The views of a scene show one set of named points, each view turned or mirrored, and shifted as a whole, with a little noise and some points left out.

Scene 1
View 1
j87: [  0   1   4  16   6 -26   5  13   8  45  25 -11   3   8   3  15 -15  -3
 -17 -10  12  29]
j296: [-15 -22   4  -2  -9   7  13 -16  10  10  22   6  23  11  -2  -9 -11  12
   5   7 -10   4]
j896: [  2   7   4  22   3 -14   4   6  20  30  16 -10 -11   5   6  11  -3   8
  -9  -4   5   6]
j213: [  3 -13   7   8  -3 -17  -4  13 -13  25  14 -14 -12   2  -4   1   2  -1
  -9   3   2   5]
j549: [ 12   5   5   7  -6 -15  10   3  22  17  14  -4  -2   1   4   4 -19  -7
  -6   3  -6 -19]
j201: [-24 -36   6  10  -2  -6 -14  -2 -27  29  19  -9  -4  10 -11 -15  22  20
  -8  11   0  22]
j358: [ -4 -23   8  -2  -7  13  10  22 -34   9  14 -12   5   7  -4   0   6  13
  10  -3   6  39]
j665: [ -9 -29   5 -16 -11  -5  20  -7   1  15  31   8  44  12  -7  -5 -34  -8
  -2   4  -9  10]
j533: [ 13 -15   6 -13 -21  -7  10  -3  14  -6  10  -2   1  -6  -3  -5 -14 -12
   6  15 -16 -40]
j822: [ -9  -2   6   9  -5  20  23  -7   9   7  21   9  27  18   7  -5 -23  17
   9  -1  -9  11]
j90: [  1   9   3  25   0 -18  -3  -6  34  26  12  -7 -21   2   7   6   2   8
 -10   5  -3 -19]
j815: [ 15 -10  10   2 -10 -10   1  18 -14   9   6 -11 -16  -2  -3  -5  -4  -9
   0   9  -6 -20]
j408: [ 27  17   8   0  -8 -17  23  17  23  13  15  -2   7   0   7  13 -42 -25
  -6  -5  -4 -20]
j280: [  3   3   8  10  -6   7  15  -2  14   8  15   4   8  10   6  -5 -22   6
   3   2 -10 -11]
j149: [  4 -14   7   3  -8 -16   0   3  -4  18  15  -3   0   4  -6  -8 -13  -8
 -10  10  -8 -17]
j397: [ -1  23   6  29   5   7  19  -7  35  24  20   8  13  18  15   3 -29  17
  -3  -8  -6   1]
j410: [ -6 -20   3   6  -1 -24  -3   3   2  35  21 -13  -4   2  -5   7   4   0
 -12   2   5  15]
j29: [ -5 -17   4 -15 -18  18  29 -11  15  -8  20  10  33   8   2  -3 -25   4
  18   5 -13  -1]
View 2
j296: [  7  14 -19 -12   6   0  29 -16 -14  17   8 -18   1  -5   9  -8  -8   2
   3  -8  26 -38]
j358: [  0 -13  -1 -21 -18 -29  39 -33  -8  14   6   9  -1  18  13 -21  24   3
  14  -9  29 -17]
j201: [ -2 -21 -23 -13 -11 -21  38 -16   2   9   1   3   2  10  18 -50 -15 -15
   6  -9  20 -12]
j815: [-19  -9   9  16  -9  13  24 -13  -1 -13   0  -8  -6   3   8  -8  13   1
   6  -1  11   1]
j533: [ -7  14   1  23  10  29  20 -12  -5 -17  -9 -31  -4  -7   7   9   9   4
   4   0  17 -23]
j896: [-15 -10  13   1   4  -4   0 -15  -6  22  30   1   8  -6   8  -9 -15   1
  -4   0  11   0]
j397: [-11  16   9 -16   4   7   7  -4 -24  40  43  -7   5 -24   0  18 -16   6
  -8   1  13 -15]
j90: [-17 -11  13  14  14  12  -1  -5  -4  11  26 -12  11 -19  14  -3 -26 -11
  -7   7   5   1]
j822: [  1  16  -7 -26  -7  -7  35 -12 -26  31  22  -8   0 -12   7  10   5   2
   3  -4  26 -31]
j410: [ -9 -13  -3   5   3  -7   6 -22   4  12  14   2   1  12   6 -33 -17   5
   0  -8  15  -6]
j549: [-17   6  11  14   5  18   5 -11  -7   7  16 -13  -1  -6   0   5  -6   9
  -3  -1   9  -7]
j87: [-15  -6   8  -4  -2  -9  -6 -25  -2  32  34  13  -1  14  -5 -22 -17  20
  -4 -10  11  -1]
j149: [-15   3  -6  11  -5  16  21  -8  -3  -2   4 -11  -9   3   1 -15  -7   5
   1  -5  11  -8]
j408: [-23  20  22  18   3  27  -5 -17 -11   9  24 -12  -9  -1 -12  22   9  30
  -2  -3   8  -8]
j665: [  3  30 -24 -10   1   8  23 -22 -13  19   6 -13 -14  14 -10 -11  -3  27
   2 -17  26 -41]
j280: [ -9  13   3  -4  -1  12  23  -8 -18  15  18 -14  -2 -14   4  12   2   3
   1  -1  17 -20]
j29: [  7  31  -8  -6   9  11  27 -19 -20  13   4 -26  -4  -7   3  17  13  14
   5  -7  29 -45]
View 3
j358: [ -3 -21  41  -7 -18  33 -23   1  13 -17 -23  18  11 -11 -11  -3   2 -11
  21  14   2 -12]
j213: [ 10  -4   7   9 -15  13 -19  11  18 -13  -3  10   1  -4 -11   9   1   2
  -4  -2   5 -13]
j408: [  6   7 -10  29   1  10   0  12 -37 -31   7   2   8 -23  28  10   8  -6
 -21 -11  27 -30]
j90: [ 14   8 -26  29   5   1  -6  13   6  -3   4  19 -23   5  14   0   3  16
  -9   6   9  -8]
j87: [  7 -15 -13  28   1  17 -14  28  -4  -1  -6  13   9   4 -21   4  -5 -16
   7  -5  16 -32]
j410: [ 20 -12  -4  10  -7  14 -18  18  10  -4  -6   6  -2   2 -17   7  -6  -1
   1   2  -3 -20]
j29: [ 22 -13  22  -5  16  31   8  -9 -38 -30 -19  12   3 -27  29  -4  10   6
   1  24 -12 -23]
j296: [ 25 -15  14  -3  18  26   2  -1 -15 -14 -19  17  -3 -14   6   0   7  12
   7  23 -18 -19]
j896: [  5  -3 -14  27   1  10 -11  17   3  -2  -5  20  -9   4   2  -2   1   0
   4   4  15 -15]
j822: [  1 -13  22   7  25  30   4  -4 -21 -16 -22  33   2 -17  11  -8  14   5
  15  25   1 -19]
j533: [ 27  11   6  -1  -6  12  -1  -7 -15 -35   3   0  -8 -25  34  10  11  20
 -28   5  -8 -10]
j815: [  8  11  13   5 -20   8 -16  -2  11 -29   5   7  -4 -17  15  11  10  13
 -19  -5   9  -5]
j549: [ 13   7 -10  20   3   9  -2   8 -13 -19   4  10  -5 -12  17   6   7   8
 -15  -1  12 -19]
j149: [ 19   4   6   6   1  13  -6   4   3 -21   1   7   1 -15  -2  17   9  13
 -18  -1  -2 -17]
j665: [ 29 -19  18  -4  22  33   5   4 -34 -24 -18   4  18 -24  -4  11   4   0
  -3  10 -16 -37]
j201: [ 19 -16  21  -9  -2  20 -21   6  36  -2 -18  18  -3   3 -35   6   0  13
  11  15 -19  -8]
View 4
j397: [ 44   6   5  30  11 -22   4   6  22  41   2   0  -9   1   1  22  20  -8
 -24   1  -4  -5]
j358: [ -6   4 -22 -13 -39  11 -25   8   3   9  13 -29  11   9 -15  -9   6   8
 -11 -13   8  15]
j87: [  4   7  19   0 -21   0  16  25  18  39  10  -8  22  16 -12  14  -2  -1
 -11  10 -14   4]
j665: [  4  -3 -13   9 -10 -23  11   6  16  18  17 -22 -18  35   1  -3   9  14
 -15 -38 -32   6]
j213: [-12   2   8  10 -16  -1   2  18   6   9   5 -14  19  15 -26   1  -1  17
  -7   9   1  18]
j296: [ 12  -5 -15  24 -12 -13  -4  -6  11  11   7 -15 -13  12  -9  -3   5  20
 -27 -27 -16   8]
j822: [ 30   3 -20  15  -9 -13 -16  -3  12  20  12 -17 -14   6  -4   7  23   3
 -23 -20   0   5]
j549: [  3   0   8  29  16 -21  13  19  11  17 -10  -4  -1  14 -12   2   6   6
  -6   8  -2   9]
j896: [ 11   3  15  20  -6  -3   6  15  13  28  -4  -2  15   0 -17  11  -2   5
 -17  17   0   7]
j149: [ -8  -2   4  25   2 -19   9  14   7   2   4 -14   4  24 -24  -1   5  22
  -5   0  -5  18]
j280: [ 17   1  -7  28  10 -21  -3   6  11  14   0 -10 -11  10  -9   4  17   7
 -14  -6   2   7]
j29: [ 12  -4 -27  21   5 -22  -5  -3  10  11  -2 -18 -32  16   9 -11  12   8
 -19 -37 -14   2]
j533: [-14  -9  -9  38  25 -28   6   9   3  -8 -18 -10 -17  18 -12 -17   2  20
  -5  -9  -2  15]
j815: [-18  -1  -2  19   6 -15  -2  19   0  -6  -5 -15   7  17 -25  -9   7  16
   4   9  13  22]
j408: [  0   3   6  17  32 -33  20  31  13  25 -12  -7 -11  26   5   2  15 -10
   8   7  -1   4]

In a view up to two points have been moved. Name them for each view, in the order of its rows, or write none.
view 1 | j822
view 2 | j29
view 3 | j815
view 4 | j397
